Each row is a point on a landscape with many peaks, with its height.
From any point a climber steps to the highest of the 5 points nearest to it. It stops when none of these is higher. Distance is the straight distance between rows; heights are no part of it.
rezu height 57.4: [-10  19   7   5  41  -3 -34 -16 -21   9  16 -22  13 -19 -12 -16   2  -9
   2   2 -12  -5  29  23   1  -5  -3]
kere height 54.3: [ -7  -5  22 -14  -5  27  16   1   7   9 -11  -8 -10  10  13  -8 -30  12
   9   6  28  10   3   5  16 -20 -10]
memem height 31.0: [ 19  14  21 -22  38   9  13  12   2 -19  14  -9  12  10   5   2   3   6
   3   7   7   5  41  10  14  -8 -17]
buruz height 55.1: [-28   8 -14   6  12 -16 -23 -34  -3  14   2  -4  -1 -28  -3  -4 -10 -15
   5   7   2  -8  -5  12 -10 -15  15]
zimug height 68.5: [  8   8 -12  18 -36 -20  -6   3  -6  -5  -1  -2   1   2 -10   3  -1 -13
   7  -6  -1 -13 -10   5 -12   2   1]
peze height 74.5: [ -4  14  11   8  16 -13 -17 -12 -10   3  18  -5  -2 -19   5  -8  -3 -13
  18   5 -13 -16   5   8   1 -14   3]
Lis height 65.9: [  4  -3 -16  21 -40   4  10  16  -6   2  -2   6   3  15  -5  11   2   3
  -6  -4  11  12 -11 -10 -10  17   0]
Giba height 36.1: [ 17   6  -6   2 -13 -17  13   0 -10 -22  10   5   1   5  -2   3  -1  -2
   3 -10  -6  -1   8  -4   4 -16  -3]
mobo height 52.1: [  2 -27   7  -6  14  14  -1  -2   4  -3   6   5   0   8 -10 -17  11  14
   4  23   9 -15 -24  -6  11   3  -8]
pasan height 56.4: [ -7 -20   7  -3   9  15   6   3   3  14   2   2  -6   6   7  -7   1  12
   7  17  13  -6 -15 -14  17  13  -2]
mirob height 56.2: [ 14 -15  11  -2  26   8  -8   0   0 -17  19   4   3   4 -13 -23  17   9
   7  20  -1 -17 -15   2  -2  -1 -15]
bak height 58.1: [-13 -13  -1  -8  -8  18   8  -1  -5  19 -15  -1 -18   5  22   2 -12  15
  -3  -4  13  20  -7 -13  20   6  -2]
Sofaf height 62.6: [ 19   4  26  -1  32   4 -12   7  -8 -19  22  -5   9   1  -9 -17  12   1
  15  15 -14 -14   6  11  -1  -3 -18]
buku height 40.5: [-19 -13 -12 -10  -7  15   0   2   0  24 -20   9 -12   4  27   8   4  12
 -16 -12   2  27 -10 -17  13  23   9]
bov height 47.1: [ -4  -4  -6  -9 -10  15  16  -6  -1   3  -8   2 -13  12  17  -4 -21  19
  -2  -5  21  18   0  -7  20 -10  -5]
Ridek height 35.4: [ 20  15  24  -8  29  -5   2   8  -6 -16  22  -3   4   0   5  -5   1   0
  13   6 -11  -6  23   1   8  -8 -10]
guf height 56.8: [ 11 -10  11  -8  14  19  11   5  -1  -6  13  -5   2  11   1 -15  -1  14
  14  23  22 -10   0   6  18  -3 -18]
voluz height 59.4: [  0  -4 -21   6 -21  -6   1  -1   2  -1  -3  15  -9   6  10  10   2   5
  -5 -12   0  10 -21 -17  -3  18  10]
zaber height 69.6: [-21   2 -13   5 -13 -13 -22 -18  16  14 -14  14 -12 -19   4  12  -4 -12
  -4  -7 -13  -7 -22  -7 -19  10  24]
Toz height 65.5: [-18   7 -36  12  -2 -21 -21 -31  -6   3 -11  -8   5 -18 -11  -2  -1 -13
  -3  -4   6  -6  -6  21 -15 -12   8]
nufo height 64.5: [-17  -3 -19  -1 -12  -2 -17   1  19  17 -26  21  -5 -10   7  21  15  -6
 -21 -19 -25   9 -17  -7 -25  32  20]
Nimib height 52.7: [  6   0  10  -9  15  13  16   1  -3  -1  11  -4  -1   9  10  -7 -12  15
  13  13  22  -2  11   1  20  -8 -17]
ratav height 48.3: [ -5   0 -10   1  -8  -8   3  -4   1   0   8  16 -12  -3  14   6  -5   1
   3  -5  -2   1 -16 -20   5   9  10]
tud height 30.1: [-37  -2  -2   9  20  -6 -25 -26  10  25   3  -7  11 -28 -14  -4  -4 -17
   4  26   2 -10 -11  11 -10 -14  12]
zunib height 26.7: [ 12   4  -5 -13   5  -2  32  -3  -5 -23   4   1   0  12   6   3 -10  12
  -1  -5  12  12  26   1  17 -23  -9]
luse height 23.4: [-12  -1  17  11  20   2 -28 -13  -1   1  17  -6   9 -18 -17 -22   8 -11
   7  21 -10 -19 -14  14 -12 -14   4]
Zagid height 26.6: [  9   2  -3  -1   7  -7  14  -3  -7  -7  17  11  -6   3  14   0  -9   7
  11  -1   6   2   4 -11  13  -6  -5]
lupa height 79.0: [ 28  12  18 -22  28 -11  10  10   3 -32   6 -10   5   9   5  11   3   1
  -9  -9  -9  14  42   1   8 -17  -4]
bunev height 59.5: [ 14  -6  17 -18  18  21  11   4   4 -13   5 -11   6  12  -6 -15  -1  14
   6  23  27  -3  11  19  15 -14 -25]
dekem height 56.3: [-11 -12 -22  -3 -15  15  -6  15   0  19 -30   3  -2   5  18  12  31   5
 -29 -20  -5  37  -8  -2   0  31   9]
Fegur height 41.2: [  3  -3 -10  -8 -11   7  22  -5  -6  -7  -1   6 -11  14  11   2 -18  16
   2  -7  18  14   7  -8  20 -12  -7]
Fure height 54.5: [ 20  22  34 -15  34  -5 -22   7  -8 -15   6 -22   6  -3  -2  -4   3 -10
   8  -2 -25   2  35   9   6  -3  -6]
Fer height 65.4: [  9  -7 -15  14 -31  12  38  12  -4  -5  -6  -8  11  25 -12   5 -10  12
  -6  -8  18  13  10   2   2  -6 -10]
pog height 62.8: [-30  -2  -7  -6   3   0 -14   3  20  29 -22  27  -3 -14  10  20   8  -9
 -18 -13 -31   6  -8 -10 -20  35  19]
gareg height 37.1: [-13 -10  13 -12 -24  28  11   3   1  10 -28  -3 -20  10  22   0 -25  15
  -9 -18  13  31  -7  -4   5 -13   0]
modu height 59.6: [ 17 -13  12  -7  24  11   2   2  -1 -15  19  -3   5   8 -11 -17  10  13
  11  22  12 -14  -2   8   7  -2 -17]
zol height 51.1: [-29  -4   8   7   4  -2 -14 -10  14  27   1  12  -3 -21   2   4  -4 -14
   0   9 -12 -17 -19 -12 -15   8  20]
Vez height 51.5: [ -4 -28   6  -4   8  16   2   2   2  12  -1   1  -2   3  -7 -12   8  13
   1  20  12 -13 -21 -11  13  12  -7]
lopuv height 49.2: [ -6 -13 -15   1 -30  21   1   6  -4  15 -26  -4  -5  13  13   8  14  11
 -26 -17   6  40 -13  -5   2  15   8]
kuzep height 38.2: [-10   6   4   6   7 -10 -11  -9   0   6  19   8  -7 -16   8  -2  -9 -12
  16   7  -8 -18 -13  -8  -2  -4  12]
tekud height 43.9: [  3  17  23   3  26  -8 -22  -7 -15  -3  17 -13   5 -17   1 -14   3 -11
  15   2 -18 -14  19  15  -1 -11  -5]
monaz height 68.1: [ -7   6 -32  13 -18 -21 -18 -21  -8   2 -12 -12   7 -14 -18  -4   0 -16
   3  -1   7 -13  -7  25 -18  -5   0]
Mog height 44.0: [  5  -1 -13   0 -11  -4  16  -5  -8  -9   7  11 -10   8  10   4  -7  10
   3  -7   7   7  -2 -13  11  -5  -1]
tuzi height 27.3: [ 21  14  16 -26  33  -1  19   9   4 -27   8  -8   9  10   8   8  -1   4
  -8   0   4  16  45   4  15 -18  -9]
roket height 9.3: [-20 -18  12   3   8  -1 -18 -12  12   9   1  10   9 -15 -26 -16  13 -12
  -5  18 -16 -25 -26  -2 -13  -7  13]
merom height 69.0: [ 14   2 -14   9 -24  -9  15   2  -7 -17   5  11  -2  10   0   3   0   6
   3 -12   2   5  -4  -8   3  -3  -2]
puba height 60.8: [ 21   1  -7  13 -27  -7  32  16  -6 -17   4  -7  12  17 -19   8  -1  -1
  -3  -6   7   1  14  -1   1  -7 -10]
feb height 27.8: [-15   1  16  12  15  -7 -20 -13   1  10  18   0   0 -21  -1 -13  -3 -14
  15  16  -8 -21 -12   3  -9  -8   6]
nus height 57.6: [-12  -9 -25  -1 -11   5  -6   7   8  17 -23  16  -6   1  15  19  24   2
 -27 -21 -11  23 -15 -10  -7  34  14]
Zafav height 77.6: [  2  10 -13  10 -21 -24 -10 -10  -5 -10  -1   4  -7  -5  -4   0  -2 -11
   7 -11  -4 -12 -12   6 -10  -8   5]
rodo height 70.5: [-17 -15  12   8  12   4  -7  -2  12  20   7  10   3 -14  -6  -1   4  -8
   3  17  -9 -20 -24 -16  -6  13  10]
kogag height 53.2: [ 21  21  34 -13  36  -3 -13   9  -7 -15  15 -14   7  -5   1  -5   5  -5
  12   1 -20  -4  32   6   7  -3  -9]
bunub height 26.5: [ -9  -1  11   7  13  -4 -10  -6   1   9  18   5  -2 -12   3  -7   0  -8
  14  15  -5 -21 -15  -8  -2   0   6]
Vadi height 66.2: [ 22   2  19 -19  33  13  -2   9  -3 -31  15  -5  12  16 -13 -17  17  13
   4  17   2  -8  15  15   3  -2 -28]
pasef height 52.2: [ -6  15  13   7  30  -8 -31 -16 -17   6  17 -14   8 -21  -6 -18  -1 -12
  13   8 -13 -12  15  20   0 -11  -2]
kot height 64.0: [ 15   4  -6  19 -23  -2  41  23  -4  -1   3 -13  16  15 -17  13 -10  -1
  -5  -1  12   1  22  -4  -3  -4  -5]
Pov height 36.8: [-14 -11  -4  -2   2   7   5   1   0  20  -2  10 -12   1  17   5  -2   9
   0   0   6   4 -15 -23  15  22   8]
vafid height 65.8: [ -2  -8 -21  11 -29  -1  -4   9   6   4 -16  12  -4   9   5  16  14   4
 -15 -14   0  16 -21 -11  -9  26  10]
Bet height 56.6: [-25  -7   1   1   4  -1  -7  -2  14  26  -3  21  -7 -12   8  11   2  -7
  -6   1 -13  -7 -20 -21  -6  26  17]
didak height 45.1: [ -1  10  19   8  20  -6 -18  -8  -7   0  22  -2   2 -14   0 -12   0 -10
  16  11 -12 -18   0   8  -2  -9  -2]
luma height 39.9: [-21   5   6  13  28  -1 -30 -23  -7  12  17 -15  11 -24 -17 -19   3 -13
   8  17  -1  -7   2  21  -5 -18   3]
rin height 33.9: [ 18   5  16 -14  30   8  13  10  -3 -13  18  -4   7  10   3  -6   4   8
  11  18   7  -4  25   9  11  -6 -21]
nesev height 50.8: [-16   1  -6   5  -4 -12  -8 -10   7  11   3  15 -10 -12  11   5  -9 -11
   6  -3 -11  -8 -22 -13  -7   8  15]
Lavi height 49.5: [  7  -2   8  -4  17  11  15   4  -4   0  16   1  -2   6   7  -7  -6  14
  16  16  15  -6   3  -4  17   0 -14]
ruda height 77.0: [ 28  18  45 -23  37  14 -21  18  10 -25  -1 -22  12  13  -6   3  10  -3
  -3   7 -23   6  40   0   1  13 -10]
bapa height 51.0: [ 14  -3  18   0  24   4  -1   4  -4 -12  22   2   2   1  -3 -14   6   4
  17  18   2 -16  -6   0   4   1 -14]
ripu height 57.9: [-33   0  -3   3   4  -7 -19 -21  15  30  -9   8  -1 -27   0   7 -10 -15
   0   7  -7 -11 -15  -2 -15   1  22]
kenu height 34.6: [ 28  -1   3 -16  15  -8  29  12   8 -38  -3 -14  12  15  -7   8   3   6
 -22 -12   3  16  38   7   5 -23  -2]
riv height 48.6: [ -3 -13 -10   3 -31  23   9   1  -5   6 -26  -6  -8  18  12   0  -5  18
 -20 -18  12  37 -10  -6   4   0   2]
gefe height 48.2: [-23  -8 -14  -5   1   7  -4   5   3  25 -17  20  -8  -1  20  14  13   3
 -15 -12 -10  14  -9 -19   3  38  11]
pedu height 50.4: [-22  17  -9   6  29 -11 -25 -27 -13   9  14 -13   6 -24  -6 -10  -5 -13
   6   5  -1  -6  11  20  -2 -15   4]
zukik height 66.8: [ -4  -3 -19  11 -25   0 -12   8  11  10 -18  13  -2   3   3  18  17  -1
 -17 -14 -11  12 -24  -6 -22  32  16]
kif height 32.0: [  7  20  10  -6  19 -22 -19  -9 -19 -10   7 -15   1 -14   4  -5  -2 -12
   9 -14 -20  -7  24  16   5 -15   0]
fov height 18.8: [-31 -19  10  -2   4   2 -16 -14  21  17  -9  15  12 -16 -32 -15  15 -16
 -13  19 -20 -23 -25  -7 -17  -6  13]
ribab height 66.0: [  9   0 -18  21 -38  -7   5   8  -2  -3   0  11  -2  13  -4   9   7   1
  -4  -8   4   5 -18  -8  -9  13   1]
Bebup height 67.5: [ 11  13  -4  19 -39 -21   5  17  -7   4   1  -9   7   1 -14   9  -3 -15
   9   1   5 -12   2   4 -10   1  -1]
boliv height 58.3: [  4  -9 -20  14 -34  17  17   6  -4   4 -13  -1  -2  21   3   6  -2  15
 -14  -9  18  24 -11  -6   0   8  -2]
tiv height 63.9: [  2   8 -18  14 -23 -23 -14 -10 -13  -5  -8 -14   4 -10 -11  -1   1 -17
   3  -6   0 -16  -3  22 -12  -8   0]
lik height 33.2: [  1   1   0   1   5  -2   7  -1  -3   3  15  11 -10   1  15  -1  -4   3
  13   4   5  -6  -8 -14  10   3   1]
Dabom height 60.1: [-22  11 -37   6  20 -19 -24 -34 -11   2   6  -6   5 -20 -10  -4  -3 -10
  -5  -1   8   0   5  20 -10 -16   2]
vizo height 7.3: [ 21  10   7 -14  15 -15  18   6  -7 -27  12   1   1   4   6   4  -2   2
   3  -6  -4   3  28   1  13 -17  -7]
ref height 42.1: [  4  -3  22   8  22   0 -15  -1  -4  -5  23  -1   6  -9  -8 -14   9  -5
  13  18 -11 -21 -10   4  -6  -5  -6]
rere height 54.6: [ -3  -4  13 -12   1  22  17   1   2   7  -1  -5  -8  10   8  -7 -21  14
   9  10  28   5   6   4  21 -10 -12]
Guse height 22.0: [ 25   8   5 -21  21  -8  25   7   5 -30   2  -8   6  12   0   9   1   4
 -12 -10  -1  15  40   3  11 -22  -3]
kupa height 60.7: [  5  20  28  -2  36   3 -32  -4 -18  -4   8 -26   8 -11 -10 -17   6  -8
   7   2 -25  -9  30  19   2  -2  -5]
rik height 70.8: [-10  20 -18  20 -38  -9 -15  11   6  35 -15 -14   1  -9  -2  18 -13 -13
  13  -2  10  -7  -9  10 -29  24   7]
ziz height 56.0: [ -6   3  -8   6 -11 -13  -8 -11   1   1   4  14 -12  -8  12   6  -7  -7
   7  -6  -9  -8 -17 -13  -4   5  15]
foto height 71.4: [-19   2 -27   9 -25 -11 -24 -20  12  10 -22   1  -8 -17  -6   9  -1 -13
  -5  -8  -5  -6 -24   6 -25   6  18]
Masuk height 71.2: [  0   6 -15  25 -41  -8 -12  10   6  15  -9  -3  -1   1  -8  13  -1 -12
   3  -4   3  -3 -20   3 -27  22   9]
Tigo height 47.0: [  5 -21   9  -2  23   7  -8  -3   4 -15  14  10   3   2 -14 -23  17   7
   4  20  -6 -22 -25  -5  -2  -2  -4]
mufop height 45.2: [  0  -2  -7  -8 -12  17  28  -5  -2  -9  -9   1  -7  14  12  -5 -22  19
  -1 -11  20  19   9   1  18 -20  -7]
Tegat height 55.3: [ -2 -21  22 -16  -3  30   9   5   1   7 -11  -9  -8  11  -2 -15 -14  13
   7  18  30   0  -9   9  16 -10 -15]
fuve height 57.1: [ 12  -6 -11   4 -19   8  45   9  -1 -16 -14 -14  12  19 -17   3 -11   9
 -14  -9  16  12  24  10   5 -19 -11]
rafad height 31.6: [-17 -13  13   6  12   2 -12  -6  11  13   8   7   4 -14 -11  -8   5 -12
   5  20  -9 -27 -25  -8 -11   3  12]
foror height 61.2: [ 20   3  -6  16 -30 -14  19  19 -10 -11   4  -4   9  12 -17   7   0  -6
   2  -4   6  -6  10   0  -7  -5  -6]
sagaz height 46.7: [-18  -8   0   1   8   4  -5   1   9  21   2  16 -10  -6  11   7  -1   1
   1   2  -5  -7 -19 -24   3  25  14]
dinu height 33.3: [ 16  11  17 -17  30   7  18   8  -2 -14  18  -7   7   8   6   2  -3   8
   8  10  12   2  31   8  17 -11 -18]
fak height 62.3: [ 21  -2  -1  10 -11  -1  47  22   2 -12  -3 -20  20  14 -21  11  -8   4
 -14  -1  13   3  32   2   0 -14  -6]
salim height 55.2: [ 12  -4  14  -9  19  13   9   5   0 -12  19  -2   4   7  -2 -12   1  12
  17  20  13 -10   4   2  14  -4 -19]
bil height 78.3: [ 12  -4 -18  13 -30   5  29   6  -8 -10  -3   2   4  19  -5   4  -4  10
  -4  -8  13  12  -3  -7   2  -2  -7]
tores height 19.6: [ 22   5  -3  -9   4 -14  22   7  -5 -30   6   1   4   9   0   4   2   0
  -2 -10   0   5  26  -1  10 -20  -7]
Soku height 40.9: [ 14   0 -12  -2 -13   0  33   1  -5 -22  -2   1   0  17  -2   1 -11  12
  -6 -11  13  11  15   1  11 -19  -7]
Ziv height 61.3: [-12  -5 -21   2 -15  -2 -17  14  21  14 -32  17   1  -8   1  22  25  -9
 -21 -22 -26  18 -15   6 -34  38  17]
rolob height 41.6: [ 26   1  -2  -1  -9 -15  28  11  -7 -28   2  -3   9  12 -12   6   3   0
  -7  -9   1   2  22   1   3 -17  -4]
mipi height 61.4: [-19   8 -16   6  -3 -17 -20 -27  -1   8  -4   2 -10 -22   3   0  -9 -14
   4  -5  -5 -10 -14   6 -11 -10  16]
geve height 29.9: [ -5 -20  12   4  19   3 -12  -6   8  -4  13   9   4  -9 -18 -21  14  -2
   1  20 -12 -26 -26  -4  -9  -3   4]
Zefus height 34.5: [-28 -20   9   2   9   7  -6  -1  15  25  -7  18   8  -9 -19  -1  12  -9
 -15  16 -19 -22 -23 -14 -11  19  13]
zap height 28.1: [ 20  11   0   2 -13 -26   3   1 -14 -21   2  -7   3  -1  -7  -2   6 -11
   3 -13 -11  -9  11   9  -1 -18  -2]
lok height 54.2: [  2  24  14  -5  33 -10 -30  -9 -20   0   7 -24   4 -17  -1 -12   1 -12
   6  -8 -19  -4  32  18   5  -8  -1]
did height 44.1: [-13 -10  -2  -6 -29  23  -1   7  -3  17 -35  -8 -15   9  23   4   4  14
 -23 -22   2  42  -9  -5   5   2   5]
sezon height 66.5: [  4   1 -19  14 -34 -13  -1   0   2  -5  -2  10  -4   6  -3   7   4  -4
   0 -13  -5  -3 -20  -5 -13   9   7]
Rugi height 66.1: [-28   0 -12  -2  -7  -6 -17  -6  22  24 -27  19  -6 -17   5  19   4 -11
 -16 -13 -27   3 -15  -6 -23  24  23]
tizo height 38.7: [  2  15 -12   2   2 -27 -20 -18 -20 -11   2 -12  -1 -14  -4  -7   2 -15
   4 -14  -9  -9  10  20   0 -17   3]
poki height 57.0: [-21  16 -24   6  22 -19 -26 -32 -15   6   6 -12   1 -26  -4  -7  -4 -12
   1  -2   2  -1   5  22  -6 -16   4]
Bonol height 64.1: [ 15   8  -1  18 -30 -13  27  26  -6   2   6  -9  13  10 -15  14 -10  -8
   1  -2   8  -6  14  -7  -4  -3  -3]
Nomi height 39.6: [ -5  -6  -1   4 -33  23  26   1   1  -7 -29 -10  -4  20   1  -5 -28  16
 -12 -21  12  26   1  12  -2 -22  -9]
nas height 24.5: [ 22  19  22 -15  25 -14  -4   8  -7 -20  13  -6   3  -2   8   1   1  -5
   6  -9 -19   2  33   3   7 -12  -4]
dizev height 31.9: [ 26  20  25 -23  29  -9  -1  13  -1 -27   4 -11   6   4   8   8   5  -4
  -3 -11 -19  10  41  -3   9 -13  -1]
Rog height 42.3: [ 14   6   8 -12  19   3  17   3  -5  -8  20   1   0   8   8  -1  -6   9
  15  13  14  -1  16  -1  18  -8 -13]
mut height 48.8: [  3  -6 -18   1 -18  -1  11  -3  -5  -3   0  13 -12   9  11   6  -2  10
  -2  -9   8  11 -12 -19  10   6   2]
pivup height 11.1: [ 12  16   3  -2   2 -23  -2  -3 -15 -18  13   0  -3  -7   3  -3   0  -7
  10 -13 -13  -7  12   5   5 -19   0]
Gibu height 70.2: [ -4   8 -13  20 -35  -1 -22  14  16  32 -18  -8   1  -7  -4  21   3 -10
   3  -3   2   2 -19   7 -38  33  12]
Tuz height 57.7: [  6 -27   5 -14  10  21   0  -2   4  -6  -2  -3  -4   9 -12 -20   6  17
   2  18  24 -11 -19   4  19  -7 -17]
guv height 44.2: [ 15  -3  -9  -9  -4   2  41   0   1 -27  -9 -11   7  15  -6   0  -8  12
 -13 -10  15  13  28   9  13 -28  -9]
far height 42.5: [ -6 -10  -9  -3 -26  18  14  -4  -5   2 -19   0 -14  14  17   2 -15  18
  -9 -17  14  29  -7  -5  13  -1   1]
Zalok height 64.3: [ 17  15  35  -7  33   5 -25   8  -9 -14  14 -17  11  -3 -11 -15  10  -5
  13   8 -21 -11  22  15  -4  -3 -14]
Zedab height 37.4: [ -2  -3  -8  -1  -1  -1  10  -2   0   2   7  12 -12   5  16   3  -8   9
   5  -3   8   6  -9 -19  15   4   2]
til height 69.5: [  2  -1 -16  21 -38  -2  -6  16   7   9 -11   8   4   9  -6  17   9  -3
  -6  -7   0   8 -23  -9 -20  29  10]
Kide height 64.9: [ -7  -1 -20  10 -24 -11 -10  -5   7   2 -10  16 -10  -2   6   8   2  -4
  -6 -13  -9  -1 -26 -12 -13  18  14]
suri height 15.9: [ 12  11   9  -6  14 -10   8   1  -6 -15  23   4  -2  -1  10  -1  -4   1
  16   1   0  -5  11  -5  11  -9  -4]
Nuze height 63.3: [ 20 -13   6 -16  26  14  -3  -3  -2 -25  13   1   2  13 -11 -22  15  18
   0  20   9 -13  -7  10   8  -8 -23]
mif height 59.7: [  2  -6 -20  14 -33   5  13   5  -4  -4  -6   9  -5  16   7   7   0  11
  -9 -11   9  17 -13 -11   1  10   2]
Tipa height 44.6: [  0  -2  -3  -9  -1   9  20  -3  -4   0   4   4 -10  11  18  -2 -16  18
   8   2  18  10   8  -6  22 -10  -7]
kepu height 56.5: [  8  -2  12 -17  12  19  22   2  -1  -1   6  -8  -4   8   7  -9 -15  15
  10  13  30   3  18  12  20 -14 -16]
rogov height 56.1: [-14  -6 -13   2  -8  -2  -6  -3   4  11  -3  20 -12  -5  16   9  -1   0
  -4  -8  -6   5 -17 -20  -1  22  16]
tamu height 41.0: [ -5 -23   8   4  11   9  -1   1   6   7   7   8   0   0  -7 -10   9   4
   2  21   2 -19 -23 -16   3  13   1]
nidum height 1.9: [ 26  12   9 -13   9 -23   5   7  -9 -30   8  -6   3   0  -1   2   4  -8
  -1 -15 -14   2  25   3   9 -20  -3]
pup height 16.9: [-33 -15  11   3   9   2 -21 -17  21  25  -6   7  13 -22 -29  -9   7 -21
  -8  27  -9 -20 -21   0 -15 -10  13]
Luzed height 52.9: [-23   4   0   7   4  -9 -17 -17   6  15   6   9  -7 -24   4   1  -9 -15
   8   5  -6 -15 -18  -4 -11  -1  19]
sutu height 44.3: [  3 -20   9   2  22   7  -5  -1   2  -5  15   5   2  -1 -12 -19  11   4
   8  22   1 -22 -24  -5   0   1  -4]
pirez height 52.6: [-10  -7  10 -10 -13  23  17  -2   0   8 -14  -3 -13  11  17  -4 -30  17
   4  -7  23  18   1  -1  18 -18  -9]
roru height 58.4: [  8  -5 -17   4 -27  11  33   0  -7 -12 -11  -3   0  21  -4  -1 -15  18
 -13 -11  19  18   4   2   6 -14 -11]
gevof height 46.9: [-34  -7   6   0   9   6 -11   2  20  36 -12  19   6 -16  -5  10   5 -13
 -10   8 -23 -13 -12 -13 -17  27  14]
Durok height 42.9: [-21   5   8   9   9  -7 -18 -14   8  17  11   1  -4 -24   1  -4  -7 -15
  11  11  -8 -17 -14  -2  -9  -2  15]
Sozad height 67.2: [ -7  13   1   5   9 -20 -19 -17 -11   0  10  -5  -3 -22   4  -7  -7 -13
  12  -6 -10 -12   3  13  -2 -15   7]
Mivep height 57.2: [-15  -1 -29  -7   1   3 -10  18  18  20 -28  22   4 -12   8  18  33  -9
 -26 -25 -33  26  -4  10 -27  38  11]
Dogem height 43.5: [-14 -12 -12  -7 -18  19  -3   2  -2  21 -28   0 -14   4  23   8   8  13
 -21 -19   4  37 -10 -10  11  19   8]
Zunor height 59.8: [ -1 -13   9  -7   4  17  12   2  -1  10   5  -1  -6   7  11  -5 -11  14
  11  12  23  -1  -5  -7  21   1  -7]
dore height 69.1: [ 24  12  29 -12  34  10  -8  15  -2 -25  17  -7   9   8  -6 -11  14   4
   9  14 -11  -8  23  10  -1  -1 -23]
nuv height 53.6: [ 13   7  -7  12 -28 -27  -5  -2 -17  -8  -3 -15   6  -2 -15  -1   4 -17
   5  -9  -4 -14   4  18  -7 -11  -3]
zovag height 38.1: [-35  -9  14   2   4   3 -15  -6  22  32 -14  16   7 -20 -17   3   5 -18
  -8  16 -18 -17 -18  -8 -18   9  16]
sep height 73.8: [  0  19 -11  22 -44 -13  -8  16   3  26  -6 -11   4  -1  -4  16  -8 -13
  13  -2  10  -8  -5   4 -23  17   4]
Vif height 67.1: [ 26  19  37 -27  43   8  -5  16  12 -25   5 -15   8  13   4  11   4  -2
  -7   5 -11  13  46  -1   6   2  -5]
dede height 27.6: [ 16  12   9 -20  25   2  25   6  -2 -18  13  -3   4   9   9   3  -7  10
   4   3  12   8  34   4  19 -19 -12]
talu height 73.1: [ 29  16  38 -23  42  15 -10  19   8 -27   4 -12  18  19 -12  -2  14   1
  -1  13 -11   1  37   8   1   6 -22]
minu height 72.2: [ -8   3 -20  14 -31 -16 -21 -14   7   3 -13   3  -6  -9  -6   5  -1 -12
   1  -9  -4  -7 -22   4 -23   5  16]
mafut height 19.0: [ 29   8   3  -4  -4 -24  13   7 -10 -28   5  -5   5   5  -9   4   7  -8
  -1 -14 -12   0  21   0   2 -19  -4]
Mur height 33.7: [ 10  15  19  -3  22 -12 -11   0 -12  -9  21  -7  -2 -12   5  -4   0  -9
  20   0 -14 -10  16   7   3 -12  -4]
tef height 36.6: [ -9 -12 -14  -3 -11   7   2   1  -2  13 -13  11 -15   5  19   7   2  11
 -13 -13   4  21 -15 -18  12  21   7]
Rasad height 60.0: [-18  -5 -22  -5  -4   2 -11   8  14  21 -23  23  -1  -7  15  18  24  -3
 -23 -23 -22  18 -11  -7 -15  39  16]
gupi height 70.3: [ -6   7 -27  20 -28 -16 -16 -10  -1   8 -14 -14   5 -10 -16   3  -4 -15
   6  -3   8 -14 -12  19 -24   3   5]
Tig height 48.7: [-14 -13  -2  -8 -16  20   3   2  -5  18 -24  -2 -16   7  23   2  -4  17
 -13 -15   9  35 -10 -11  14   8   3]
Gepo height 46.2: [ -4  -5  -8  -5 -25  19  25  -5  -1  -5 -18  -4  -9  15   8  -6 -25  17
  -8 -17  16  24   4   4  11 -20  -8]
ven height 35.3: [  7   2  12   2  17  -3   3   2  -4  -2  25   7  -4  -2   6  -5  -3   1
  20  14   1 -14  -6  -7   6   0  -5]
Vubol height 62.2: [ -7  -9 -24   2 -20   9  -7  17  11  14 -24  10  -1   2   9  21  31   1
 -27 -20 -10  26 -15  -3 -15  41  12]
vilev height 44.4: [-22 -16   5   4  11   9  -2   2  12  30  -3  16   0  -6  -1   5   6  -1
  -6  11  -9 -11 -17 -25   2  28  12]
pefiz height 66.6: [ 12   0 -12  24 -36   1  26  19  -6   1   0  -1  10  18 -12   9  -4   3
  -2  -2  11   3   5  -5  -5   8  -5]
valuf height 67.3: [-17  -3 -20   6 -20 -10 -18  -6  15   9 -19  17  -8  -8   4  17   7  -8
  -9 -14 -17   1 -25  -9 -24  20  20]
zad height 68.3: [ -9 -15   9  -6  -2  23   6   4   2  22 -10  -4 -13   8  14  -4 -14  16
   3   8  20   7  -6 -10  21   6  -2]
Nom height 56.9: [ 26  -7   0  -2  -2  -4  40  18   4 -26  -5 -19  19  15 -19   9   1   3
 -20  -2   9   8  34   7   2 -22  -1]
pubur height 55.7: [  4  -7 -17   2 -22   8  22  -3  -6  -9  -6   4  -6  15   8   2  -9  14
  -6 -12  14  20  -2  -7  11  -4  -5]
depo height 34.3: [  5  10  10   4  11 -13  -4  -5  -6  -3  23   5  -4  -9  10  -4  -6  -9
  19   4  -9 -13   0  -4   2  -9  -2]
zifot height 60.6: [ 15 -10  12 -21  15  24   3  -1   3 -18   4  -7   3  17  -9 -23   5  18
   2  23  26  -5   0  18  14 -14 -27]
Mebeb height 59.3: [ 15 -12   2 -29  23  18 -10  -9   5 -27   3  -2  -6  13  -6 -27  11  23
  -5  13  17  -8  -9  17  16 -19 -26]
nimis height 65.7: [-28  -2  -5   1  -3  -6 -17  -9  18  25 -12  19  -7 -21   5  14  -2 -13
  -7  -5 -18  -4 -18 -11 -16  19  24]
gad height 70.7: [  1  13 -11  21 -40 -17  -7   7  -5  14  -7 -13   4  -4 -15   9  -5 -19
  13   1   8 -16  -6  11 -19   8   2]
vus height 64.8: [ 10  18   0  20 -38 -16  17  24  -8  14   5 -11  11   6  -7  19 -13 -12
   7  -5   8  -5  12  -6 -10   6  -2]

Where does a climber stop that starts at each point below?
mufop -> zad
bov -> zad
rin -> ruda
bunev -> ruda
ven -> ruda
mafut -> bil
dede -> ruda
zunib -> bil
tores -> bil
lopuv -> sep
Nom -> bil
gareg -> zad

Call two points neighbours if one is among the 5 nearest of the other. Go from one point of each pair to the other, from neighbour to neighbour, staying as high as possible. Name the lowest point that can't be avoided.
peze, lupa -> pasef
rodo, sep -> zol
zad, ruda -> Tegat
lupa, ruda -> Vif
sep, Zafav -> gupi

Write out the way that a climber takes from each point below.
suri -> Rog > salim > modu > Nuze > Vadi > dore > talu > ruda
Ziv -> zukik > til > Masuk > sep
Dogem -> lopuv > dekem > Vubol > zukik > til > Masuk > sep
did -> lopuv > dekem > Vubol > zukik > til > Masuk > sep
Fure -> Zalok > dore > talu > ruda
geve -> Tigo > mirob > Nuze > Vadi > dore > talu > ruda
